The views of a scene show one set of named points, each view turned or mirrored, shifted and resized as a whole, with a little noise and some points left out.
In the rows, zero is written as 100.

Scene 1
View 1
Vorup: [98 110 93 121 110 101 94 112 99 105 87 107 92 96 103 107 68 95 87 82 89 107 116 98 73 118 99 80 91 98 126 68 120 93 81 97 111 88 102 106 95 94 88 76 95 82 114 138 78 82 70 87 108 83 124 110 92 94 75 106 120 98 72 73]
ruzu: [87 96 88 68 81 127 40 133 90 118 108 105 138 88 145 112 67 73 74 105 91 117 136 99 124 70 111 92 78 99 136 37 101 58 64 76 60 94 68 121 110 49 72 51 101 113 117 72 68 35 109 93 113 30 89 94 101 122 43 127 166 54 83 107]
Godi: [100 109 98 98 106 110 72 131 97 97 88 83 113 105 112 105 65 85 93 91 104 97 135 102 105 122 99 56 91 92 126 46 104 84 79 96 96 87 83 122 93 96 90 54 82 109 101 113 94 79 90 78 113 73 107 119 81 118 64 121 125 90 69 90]
bobun: [97 98 82 92 85 112 69 105 94 131 106 129 118 79 145 115 75 84 68 98 74 126 113 99 99 69 106 117 72 108 136 59 124 62 68 75 68 92 85 101 121 38 71 73 121 82 133 88 62 37 98 102 109 41 103 77 112 94 59 109 157 59 91 96]
zited: [124 119 98 138 121 94 119 110 109 105 76 103 98 104 113 97 69 98 96 83 92 93 129 112 68 146 97 67 90 98 121 73 127 103 101 95 119 86 105 79 99 100 103 90 81 75 120 140 96 93 78 72 108 99 134 114 91 82 95 102 99 100 68 68]
Dem: [97 110 105 110 110 101 86 124 93 86 83 93 89 103 94 106 71 90 97 77 100 98 122 98 81 128 94 59 96 97 128 64 110 94 79 109 115 83 96 132 88 112 89 61 88 102 99 139 84 92 71 83 113 86 121 123 85 107 64 111 116 107 69 77]
mur: [96 105 92 109 107 101 86 118 101 101 89 107 96 95 104 104 71 94 84 81 93 114 119 96 81 115 99 78 91 97 128 62 113 88 77 96 108 90 96 111 100 90 84 74 97 91 116 128 78 74 77 87 111 73 118 109 93 100 63 107 129 92 72 80]
gelik: [108 113 110 114 104 99 97 123 88 93 73 75 90 108 112 114 61 90 94 89 84 59 129 106 87 142 87 64 84 108 126 87 127 95 83 106 107 81 95 128 88 108 68 62 83 95 96 124 100 98 83 78 119 98 120 124 82 102 83 107 103 105 73 75]
gofug: [90 101 101 103 96 101 77 117 83 93 79 97 86 98 97 118 73 87 91 79 84 97 114 93 83 112 95 78 90 107 132 72 117 87 67 102 103 87 100 140 91 99 67 58 99 92 105 126 74 80 75 89 118 71 116 113 91 108 59 107 130 99 82 80]
geli: [126 120 97 140 129 101 125 111 117 108 78 100 110 100 115 86 69 94 100 85 95 91 129 118 69 155 99 68 93 93 118 70 131 100 111 95 125 87 101 56 103 96 120 99 70 81 123 140 105 91 90 68 102 101 132 111 86 82 109 102 92 95 59 65]
geri: [117 118 91 138 119 92 120 101 113 117 84 122 91 96 111 99 72 103 86 77 83 114 112 104 58 127 102 92 90 99 120 74 134 97 96 93 124 88 107 72 107 87 100 100 96 64 128 143 81 84 73 86 104 92 139 101 96 73 95 93 112 96 73 70]
ril: [106 98 102 91 77 116 74 124 72 113 79 73 124 100 149 129 53 74 79 113 64 40 136 113 115 113 82 88 62 121 133 80 137 66 68 97 65 84 76 124 104 62 45 49 100 100 104 66 97 66 116 80 120 68 94 100 92 105 80 114 126 74 94 91]
pega: [84 99 85 86 97 109 60 122 93 105 103 121 101 85 114 115 74 88 74 84 94 139 120 89 96 77 110 90 86 99 136 49 100 75 59 85 88 96 87 127 107 73 78 61 111 95 114 113 62 52 76 98 109 44 105 99 97 116 37 112 157 78 84 93]
tusa: [95 106 94 118 113 97 95 109 93 101 86 116 83 93 96 109 74 98 86 76 88 119 114 93 71 114 100 82 96 101 128 69 114 93 77 98 115 88 104 116 97 93 84 79 101 82 115 143 72 81 65 96 111 79 126 107 97 94 68 101 127 100 74 76]
nirak: [91 98 97 86 90 113 61 129 80 101 87 89 108 100 118 119 61 81 85 92 87 83 130 100 104 104 93 76 82 105 132 64 112 78 64 98 84 84 83 141 94 83 62 50 98 104 100 98 86 68 90 88 121 62 105 110 90 119 54 119 137 85 82 91]
likev: [107 110 100 121 108 98 104 115 91 103 77 96 92 101 111 110 69 95 89 84 79 84 121 103 73 131 91 78 82 105 128 79 127 93 84 101 110 83 103 107 95 97 82 77 88 81 111 129 88 88 78 84 111 88 124 110 90 90 87 102 109 99 78 73]
tidar: [104 111 97 119 111 99 98 119 96 101 82 99 92 100 106 105 73 95 95 77 92 97 119 101 77 128 95 68 89 98 124 72 119 96 81 100 114 85 104 109 92 104 86 78 91 84 112 138 85 86 77 78 113 90 127 112 88 93 73 105 118 98 68 75]
nit: [113 120 106 134 139 100 102 134 115 76 79 79 96 115 76 88 68 103 110 75 122 100 135 111 78 168 102 26 116 73 112 47 98 115 103 112 142 79 97 97 79 143 128 73 54 105 94 166 112 114 73 58 108 110 132 143 66 109 85 115 89 116 42 68]
ros: [98 113 95 128 123 95 95 117 104 94 86 113 80 98 85 98 79 100 91 70 102 129 119 96 71 128 102 67 104 89 123 58 108 100 86 100 128 84 109 108 91 111 101 84 89 88 111 156 79 90 60 89 108 87 132 116 85 99 67 102 120 108 65 74]
ziko: [123 117 102 130 117 99 116 114 104 106 76 92 106 105 116 100 66 90 93 89 87 75 128 118 80 147 91 69 89 102 121 79 132 93 98 103 110 85 96 80 98 95 99 82 79 80 111 126 103 92 91 73 107 99 129 114 83 87 100 104 98 98 69 71]
View 2
gelik: [104 109 94 103 93 101 113 108 89 93 80 103 111 80 91 117 105 96 100 94 113 113 114 88 124 103 113 100 113 81 92 91 92 108 99 91 100 98 115 93 104 91 103 121 98 92 121 92 100 101 91 114 95 92 114 101 103 90 95 104 107 83 97 101]
nit: [111 94 110 115 93 91 108 79 108 120 78 107 102 102 76 124 106 98 106 96 108 117 100 85 112 113 134 87 119 93 108 103 102 97 71 93 77 89 121 94 88 74 128 113 96 98 106 98 53 111 88 120 76 96 89 110 95 86 112 104 97 94 81 88]
geri: [106 112 98 95 81 99 98 104 105 98 105 102 97 93 108 112 110 117 108 124 90 96 114 94 86 91 88 98 125 103 86 102 104 91 91 89 104 101 117 115 100 105 91 114 97 88 119 93 92 119 87 115 99 109 90 109 89 93 100 110 87 106 90 107]
gofug: [99 121 79 107 85 109 115 107 91 90 104 98 112 66 100 97 108 94 107 99 111 112 106 95 111 91 106 100 102 80 93 94 85 105 88 75 109 94 114 98 100 100 91 122 107 82 116 94 99 107 91 105 102 87 116 118 100 93 90 109 107 87 110 96]
ril: [92 124 89 94 105 99 107 116 75 76 105 89 127 69 94 107 123 89 100 91 127 108 121 99 125 85 95 102 101 60 81 90 82 126 138 98 119 99 105 82 116 114 81 115 107 81 127 86 133 97 79 113 112 86 134 82 115 105 84 85 114 73 111 97]
nirak: [91 124 80 104 96 105 117 102 83 90 112 89 122 65 96 94 121 83 106 94 120 112 108 98 115 83 108 101 99 66 89 98 80 118 107 79 114 91 103 85 104 106 87 117 114 76 112 88 108 104 83 106 108 83 125 106 110 103 86 96 112 80 113 87]
tidar: [104 117 91 103 86 103 110 102 95 95 97 101 106 80 100 106 108 101 106 108 102 109 108 93 102 96 104 99 114 90 93 99 93 100 89 85 102 95 115 102 101 96 97 116 102 88 117 92 90 111 90 116 95 96 102 109 95 92 94 105 99 90 99 99]
Godi: [94 114 92 109 100 100 108 89 90 97 110 95 117 81 86 103 122 88 108 95 119 114 104 94 109 86 115 94 103 71 96 106 85 112 99 86 100 87 107 86 98 100 102 110 110 80 108 86 90 110 81 113 99 90 113 101 108 105 94 96 108 86 103 81]
mur: [100 116 92 103 87 100 103 98 94 96 110 96 107 83 99 101 118 101 108 109 104 103 109 96 97 85 99 99 113 87 90 104 92 104 97 83 106 93 109 99 101 106 92 110 104 81 114 88 95 113 87 113 101 98 104 106 99 100 96 101 99 94 101 96]
Dem: [103 113 87 111 88 103 113 97 98 100 96 103 109 76 92 105 109 90 107 96 110 115 104 92 111 94 117 98 109 82 98 99 89 103 81 80 99 93 115 96 96 93 101 120 106 86 107 94 83 106 92 109 94 88 108 114 98 93 95 109 102 87 102 93]
Vorup: [104 119 91 104 85 103 108 102 94 95 105 101 103 79 102 101 110 102 109 110 102 106 105 93 99 90 102 99 112 91 92 100 93 99 86 80 105 93 112 101 102 100 92 116 103 87 116 93 93 113 90 112 100 96 99 111 94 94 96 108 96 96 98 97]
bobun: [84 136 81 92 91 110 100 106 81 83 147 85 115 72 116 81 130 96 112 123 106 95 115 105 85 60 76 103 104 77 77 109 82 112 120 76 124 93 96 104 110 135 61 107 118 68 116 78 123 120 77 105 120 95 113 100 103 116 85 95 102 97 111 90]
tusa: [102 119 83 103 80 107 107 103 96 100 107 103 104 76 105 96 109 102 110 110 99 105 106 95 94 90 100 99 110 92 90 103 90 97 80 76 107 97 109 104 100 103 88 119 106 85 112 93 89 113 91 108 101 94 102 118 91 92 94 114 97 96 104 99]
zited: [107 107 106 98 91 96 99 98 100 103 93 101 99 95 92 119 111 112 104 114 99 103 112 90 99 101 100 92 124 97 94 101 103 97 94 96 96 99 115 105 102 95 105 110 92 95 123 93 88 114 87 119 90 106 93 101 92 90 103 102 92 98 87 103]
likev: [104 115 92 100 88 100 107 106 93 96 95 100 105 82 98 111 110 105 104 106 105 107 111 91 108 95 102 100 115 88 90 95 97 103 97 88 107 98 114 100 104 100 94 115 99 88 117 91 96 106 90 113 99 97 106 106 97 88 95 104 99 92 96 102]
pega: [85 131 76 108 85 112 112 94 87 93 138 91 116 66 111 78 126 86 113 110 110 107 102 100 90 69 100 103 100 76 92 112 80 108 89 68 117 88 101 98 100 120 76 108 118 69 102 86 100 116 81 104 115 88 112 118 103 110 87 106 104 92 113 82]
ros: [106 113 90 110 82 107 110 94 102 104 103 104 101 85 99 102 110 103 109 110 99 110 101 91 93 94 110 95 114 95 98 105 96 92 71 76 99 93 113 104 93 97 100 116 106 86 107 95 76 114 91 111 97 97 95 120 93 92 100 114 95 96 98 94]
View 3
likev: [100 109 97 111 126 94 100 101 95 132 108 93 88 101 110 107 94 105 94 101 89 93 105 99 92 76 90 94 101 98 94 91 108 96 81 96 118 111 107 96 103 101 91 104 89 96 84 74 110 85 103 92 88 107 104 102 92 124 101 98 107 96 92 109]
bobun: [114 94 78 111 102 109 68 103 123 111 115 79 60 67 93 78 103 107 112 62 110 130 71 119 112 65 95 114 123 90 102 84 125 84 73 102 137 120 77 91 107 113 126 131 98 110 113 81 100 113 135 83 95 111 125 121 101 95 105 96 107 116 111 119]
geri: [113 103 98 107 112 101 110 98 103 149 110 87 68 95 115 101 89 92 94 83 102 75 98 105 94 70 97 87 119 100 78 104 118 84 82 100 114 103 118 94 99 89 93 111 89 87 82 73 109 91 98 98 106 94 92 104 106 122 103 107 101 96 90 102]
ril: [105 110 77 123 136 115 75 108 117 99 109 87 93 100 102 110 88 133 116 89 77 149 93 100 96 83 81 122 87 85 109 73 95 109 74 92 132 133 89 85 112 122 115 93 96 105 99 66 98 96 123 84 60 129 127 103 77 107 115 89 100 108 111 135]
gelik: [94 119 102 114 138 89 100 102 88 123 102 96 103 111 108 117 92 113 96 113 74 104 116 92 86 84 85 97 92 97 99 88 100 104 85 91 112 116 105 99 104 106 90 93 82 95 80 70 108 81 100 86 77 115 108 94 81 128 105 91 113 89 95 113]
geli: [122 116 105 111 123 101 116 102 103 135 102 98 69 110 127 114 85 94 101 80 89 70 110 110 77 88 95 84 100 87 72 105 100 93 81 93 109 97 129 105 94 93 87 83 73 77 75 67 104 77 95 106 106 107 89 87 95 112 99 93 106 93 88 100]
tidar: [101 114 103 110 123 88 101 99 93 129 105 95 87 100 107 104 97 100 95 99 89 88 106 100 95 77 93 89 107 99 94 96 114 92 87 96 115 108 102 104 100 101 88 106 83 97 82 77 109 87 103 88 94 108 107 102 94 125 97 98 112 90 91 104]
ros: [102 116 113 104 113 75 107 100 83 131 99 99 86 92 103 97 105 90 94 101 96 72 106 101 92 77 99 81 118 98 89 98 122 87 87 100 116 101 97 121 96 97 83 113 76 97 80 85 110 83 101 84 99 101 102 98 94 126 90 94 119 85 85 93]
mur: [102 112 103 110 118 84 94 104 94 123 102 92 81 91 101 93 104 101 104 89 95 93 99 103 96 78 96 93 110 98 98 90 122 87 83 99 119 111 89 109 104 104 95 115 83 100 94 81 105 93 112 85 94 108 112 102 92 117 96 94 118 94 95 106]
nirak: [98 113 91 116 127 94 83 106 96 108 104 93 96 96 98 101 100 118 107 98 83 123 99 98 97 83 87 104 99 91 108 80 108 101 81 93 126 123 83 104 108 114 104 105 90 104 97 76 106 94 117 80 73 122 125 103 83 114 102 86 113 96 101 119]
Dem: [93 119 110 112 123 72 99 104 84 118 98 101 101 100 100 103 104 104 97 111 85 93 112 97 94 80 92 89 104 97 99 89 117 94 88 99 116 108 91 113 101 105 84 108 79 99 86 84 111 83 103 82 89 111 111 99 85 126 95 88 122 85 90 102]
pega: [101 109 97 110 104 82 76 106 99 105 103 91 82 69 84 77 113 99 109 84 106 117 84 112 113 73 95 100 121 95 108 85 136 84 80 104 130 115 63 118 104 111 108 130 86 113 112 93 103 105 126 74 90 111 127 114 93 106 92 87 122 98 104 107]
nit: [115 134 124 109 129 71 125 104 78 129 87 121 87 121 127 121 98 91 100 101 83 59 129 107 73 103 100 68 96 87 73 105 102 97 89 95 101 89 113 136 85 96 70 77 55 77 69 78 110 60 84 102 101 112 85 69 80 117 86 75 128 79 79 91]
Godi: [107 124 102 113 121 81 92 109 94 99 97 103 91 95 103 101 106 109 113 92 88 114 104 106 91 90 95 98 99 87 101 85 113 97 80 97 121 112 80 123 98 113 98 100 73 99 96 81 104 83 113 84 82 123 117 88 77 112 94 76 125 92 98 108]
ruzu: [114 109 83 117 110 97 68 107 111 87 102 90 75 71 93 83 108 113 120 69 98 143 83 115 105 78 94 115 108 84 104 77 120 91 73 100 137 122 63 114 107 125 123 116 85 111 115 83 96 106 136 80 81 127 132 108 86 92 98 81 116 109 114 119]
Vorup: [99 112 102 112 118 84 100 101 93 131 106 95 86 95 105 100 100 99 98 95 93 88 102 103 97 74 95 89 113 99 95 92 118 90 82 96 117 107 99 101 103 101 91 113 85 98 87 78 107 89 104 86 95 106 106 106 96 119 97 97 112 92 90 101]
tusa: [98 110 103 110 111 84 99 102 90 133 105 91 85 89 98 92 101 100 91 100 99 89 99 98 102 70 96 91 116 102 97 91 125 87 87 99 117 112 94 104 103 99 90 121 83 102 89 82 111 93 109 84 95 102 111 108 99 126 99 101 114 89 90 102]
ziko: [112 116 98 115 126 99 108 100 100 132 106 97 82 112 120 118 88 104 97 94 84 90 110 103 84 86 92 94 96 90 83 97 99 99 81 92 112 108 118 97 99 99 93 89 81 82 76 66 107 80 98 97 91 113 95 93 91 117 103 98 106 97 91 110]
View 4
ruzu: [113 93 82 109 125 136 57 82 113 130 146 158 131 103 89 79 121 133 79 69 91 123 113 96 91 77 170 120 119 91 82 69 93 153 104 97 104 142 66 68 101 50 151 107 153 99 95 99 120 76 134 107 131 116 84 137 112 104 80 92 94 94 136 154]
Vorup: [122 102 100 109 86 119 95 74 88 83 104 118 120 87 127 79 99 101 91 95 90 103 123 109 105 105 101 81 96 93 83 73 86 106 99 120 112 107 88 96 97 79 99 108 118 110 100 104 115 80 79 101 106 93 106 90 89 90 79 94 81 119 112 127]
zited: [113 108 104 104 85 118 101 59 88 66 92 123 108 92 122 94 84 106 88 85 86 88 113 109 104 107 72 57 76 104 90 84 82 83 100 133 101 85 90 115 87 92 85 105 124 112 89 91 123 70 59 98 109 87 127 79 83 72 80 71 95 121 113 108]
geri: [92 107 106 114 77 113 110 57 73 69 102 120 125 98 129 81 88 88 75 88 76 111 123 125 99 110 76 67 81 108 93 87 83 95 94 138 116 101 87 108 84 82 88 116 110 113 92 94 131 61 51 112 110 92 112 94 72 82 87 72 90 129 119 108]
pega: [116 80 94 111 107 129 78 93 92 116 135 133 137 90 110 59 110 104 81 97 90 132 134 103 90 101 145 126 119 85 84 61 93 153 101 99 124 144 72 61 108 47 134 112 139 113 94 107 115 86 115 97 123 99 75 125 101 113 89 104 73 112 120 155]
ziko: [116 115 96 102 95 119 89 59 104 78 96 130 103 97 116 101 90 120 92 80 90 83 105 105 111 93 89 59 78 103 94 84 83 82 106 131 94 85 95 119 87 101 95 101 118 105 93 95 119 71 71 105 109 91 129 77 88 68 69 74 100 114 119 111]
Dem: [143 92 102 98 95 118 86 88 101 87 99 115 109 75 121 79 95 108 105 105 99 88 123 92 106 103 100 85 96 86 88 65 81 103 109 110 104 99 93 92 101 84 99 102 125 108 104 108 99 97 97 83 98 88 107 70 92 97 74 109 70 109 107 135]
likev: [125 109 95 109 87 113 85 72 98 87 102 118 109 91 124 88 106 108 92 90 92 98 124 106 117 99 102 75 93 97 84 77 81 100 100 123 100 99 89 107 89 97 102 103 106 105 104 106 116 78 83 105 98 100 114 79 91 86 67 90 88 119 114 126]
gofug: [133 95 95 108 88 112 76 90 103 100 107 114 116 83 120 75 118 101 101 97 99 105 128 99 115 101 123 100 111 83 76 65 87 122 99 111 106 116 86 87 93 85 107 105 114 104 108 114 101 91 109 97 95 97 100 83 96 105 68 111 72 115 111 142]
ros: [129 85 111 96 83 122 103 81 83 69 95 108 116 79 131 72 81 89 94 110 93 99 128 107 94 115 79 78 87 95 95 69 85 101 99 118 118 97 89 93 100 71 88 112 131 124 94 108 107 88 66 83 102 76 103 74 79 88 88 95 69 119 103 124]
geli: [108 109 104 97 95 122 102 55 92 62 92 132 106 97 116 102 68 116 87 78 84 79 101 111 99 99 63 44 69 114 104 92 81 72 106 136 97 74 91 123 92 89 86 108 132 113 90 88 129 61 52 92 117 87 134 76 84 62 82 62 97 121 117 96]
ril: [118 131 68 121 117 118 40 72 137 134 128 155 107 117 95 106 146 152 87 58 102 97 104 95 127 65 168 94 108 96 75 79 86 120 113 113 67 122 80 101 82 107 138 99 110 76 105 105 116 82 135 120 107 127 113 106 114 99 47 89 116 102 141 142]
bobun: [78 103 85 130 106 124 75 67 94 127 154 152 142 116 102 71 131 111 66 67 85 149 120 117 94 86 158 116 115 100 82 75 94 150 97 115 116 150 65 78 92 53 141 118 125 102 92 98 138 63 114 129 137 118 79 157 95 106 86 77 103 117 140 141]
nirak: [138 97 88 105 108 121 57 91 121 119 123 137 112 90 107 79 123 131 97 82 105 101 122 93 107 83 149 106 111 84 78 66 88 129 108 101 94 121 81 79 97 80 130 101 128 99 109 111 102 94 131 94 103 106 103 95 106 102 64 108 86 102 120 148]
Godi: [139 85 92 92 116 132 68 86 114 98 109 136 108 85 103 88 89 133 99 90 100 82 115 90 97 85 122 91 98 91 91 68 89 112 114 107 94 105 83 84 110 79 116 98 151 111 101 101 110 95 112 83 114 97 113 88 103 90 72 96 86 95 112 136]
mur: [120 94 99 106 95 123 84 82 97 90 111 124 120 89 119 76 100 103 91 96 91 103 126 101 99 103 114 88 99 92 83 66 84 118 104 118 113 112 85 87 98 71 105 107 128 112 98 105 111 83 92 95 114 91 99 96 90 98 83 96 80 115 110 131]
gelik: [140 111 94 99 96 112 74 77 119 90 92 118 97 84 122 94 109 124 104 88 105 75 114 97 125 88 104 75 94 92 80 72 80 90 109 117 83 89 95 111 88 116 95 96 112 99 104 110 103 88 100 91 88 92 127 60 99 87 55 100 85 110 113 128]
tidar: [124 100 99 106 87 116 94 73 92 79 99 116 113 84 124 83 98 105 95 94 91 97 124 108 109 105 99 78 94 96 88 71 85 99 101 120 105 99 94 102 91 89 94 105 118 111 97 101 115 81 85 97 101 92 114 81 86 84 79 93 83 117 114 128]
View 5
gelik: [94 102 94 101 105 118 106 119 88 95 101 116 114 95 108 105 88 86 111 125 83 114 88 101 106 96 77 106 102 86 97 93 104 97 101 81 86 105 119 97 107 87 111 123 99 104 111 98 98 102 111 107 100 95 98 96 85 98 98 110 83 99 126 95]
ros: [92 104 108 87 94 98 114 101 87 105 106 100 106 106 80 101 100 98 105 92 95 110 95 113 109 105 90 92 97 105 109 95 94 112 99 96 97 109 90 99 110 100 93 127 110 99 102 90 104 96 107 98 100 106 84 105 95 110 91 101 117 118 117 93]
tusa: [97 100 103 96 106 98 109 95 87 108 108 105 104 104 87 98 94 89 104 100 93 108 88 113 113 103 82 98 94 105 108 86 101 104 105 93 88 111 99 103 106 91 88 116 110 94 102 94 100 101 111 95 100 94 97 102 91 114 88 106 110 110 118 92]
ziko: [95 104 108 101 100 110 111 113 87 101 89 110 112 103 94 97 89 97 113 103 99 115 98 104 101 88 94 93 108 100 95 100 97 103 115 92 96 100 99 84 111 85 108 125 106 123 113 89 98 87 116 120 99 102 83 100 100 94 98 100 82 100 129 92]
Godi: [104 100 105 83 108 112 103 110 90 98 91 100 97 94 90 109 98 82 92 87 95 111 92 95 100 90 70 103 91 93 91 88 85 107 96 77 79 109 104 95 120 92 108 121 90 105 119 96 115 108 96 102 100 104 103 102 97 98 89 105 100 96 117 119]
Vorup: [98 101 104 96 107 101 110 101 88 106 104 105 102 102 89 100 93 91 104 99 93 108 91 108 110 96 85 96 98 103 104 90 97 105 107 94 91 106 99 98 109 92 93 117 105 103 106 92 99 98 108 100 101 98 95 101 92 112 92 106 101 109 121 92]
geri: [99 98 108 108 105 93 116 93 83 107 97 109 110 110 85 91 91 99 114 98 100 112 95 116 112 94 99 87 105 116 106 95 104 105 126 102 102 104 90 88 106 84 89 115 119 117 100 84 90 88 120 110 99 94 85 104 94 112 92 101 94 107 129 79]
nit: [78 118 115 69 72 107 113 127 83 94 96 95 118 103 83 109 103 109 101 94 100 120 111 103 98 101 100 90 112 85 96 119 85 120 81 89 104 103 85 90 111 109 120 154 106 113 112 83 110 82 106 120 100 125 68 95 106 91 100 87 112 125 114 98]
mur: [100 99 104 92 109 102 109 98 89 106 101 102 101 103 88 100 98 85 101 93 92 107 90 109 109 96 79 99 93 104 101 88 94 104 106 88 87 110 101 100 112 91 94 116 102 100 108 95 106 104 101 98 100 96 100 102 94 111 86 107 103 105 119 101]
gofug: [95 102 97 92 108 111 104 103 88 101 112 111 103 98 97 108 94 80 101 107 85 108 84 106 111 103 70 106 89 96 103 83 98 100 97 84 81 112 109 108 112 91 99 116 95 90 106 99 103 107 104 92 101 92 106 100 83 111 91 111 102 106 118 99]
zited: [93 102 107 99 99 102 112 107 84 103 92 106 114 104 91 94 94 102 113 104 102 116 101 109 103 93 101 90 108 104 99 102 99 107 113 96 102 101 93 85 112 89 102 126 113 121 107 86 95 85 117 116 96 105 79 99 99 100 97 98 90 106 127 85]
pega: [117 89 103 90 122 98 106 79 94 111 105 96 87 100 82 102 95 72 89 73 91 100 78 106 113 96 60 104 74 112 102 68 89 102 106 86 73 119 99 107 115 88 85 99 92 90 114 96 113 119 88 82 103 89 120 109 90 120 78 116 114 97 118 114]
nirak: [106 96 98 91 117 119 102 102 94 100 101 109 97 93 100 112 91 74 95 101 87 106 81 98 106 94 60 111 86 92 93 77 90 96 99 75 69 109 117 104 121 87 107 109 85 93 120 102 114 116 94 94 104 92 116 101 86 105 87 115 94 91 117 115]
likev: [94 102 101 100 106 109 109 108 84 103 99 111 111 102 96 102 91 90 111 110 94 113 91 107 110 93 87 98 101 99 102 92 103 104 110 91 90 105 107 95 110 87 100 119 105 107 108 93 98 97 114 103 101 95 97 100 88 105 96 103 91 103 125 89]
ruzu: [125 88 99 94 129 111 100 85 95 107 85 100 84 89 87 102 91 63 89 72 93 100 77 97 103 77 53 107 73 108 88 64 82 98 115 79 64 115 111 99 128 78 97 91 82 106 128 102 118 122 85 91 102 86 130 108 94 111 77 119 91 79 121 129]
ril: [114 91 94 106 130 128 96 110 94 97 84 117 102 85 115 109 83 69 105 113 88 107 77 91 101 78 57 114 92 89 84 76 96 84 117 70 67 104 131 95 123 72 116 98 79 113 123 105 107 112 101 108 101 83 121 101 85 95 90 120 59 71 130 117]
bobun: [130 82 101 110 140 98 105 69 95 118 90 105 85 98 88 94 88 66 97 77 98 99 74 107 109 82 64 103 76 126 99 60 91 93 134 91 71 117 107 100 121 69 82 78 96 106 118 96 105 115 97 87 100 73 124 114 90 121 76 121 89 77 128 110]
geli: [94 103 117 98 97 100 113 109 82 103 82 103 115 106 87 95 93 106 112 95 105 119 104 104 100 83 106 86 111 106 97 109 96 109 119 95 105 99 91 75 114 85 106 128 114 132 111 82 97 79 117 123 95 107 72 103 106 94 98 95 86 107 130 92]

Which points are out of place in each view (at most two, in the order of its rows)? Write none if all are in place.
view 1 => ruzu
view 2 => mur
view 3 => nirak, nit
view 4 => none
view 5 => gelik
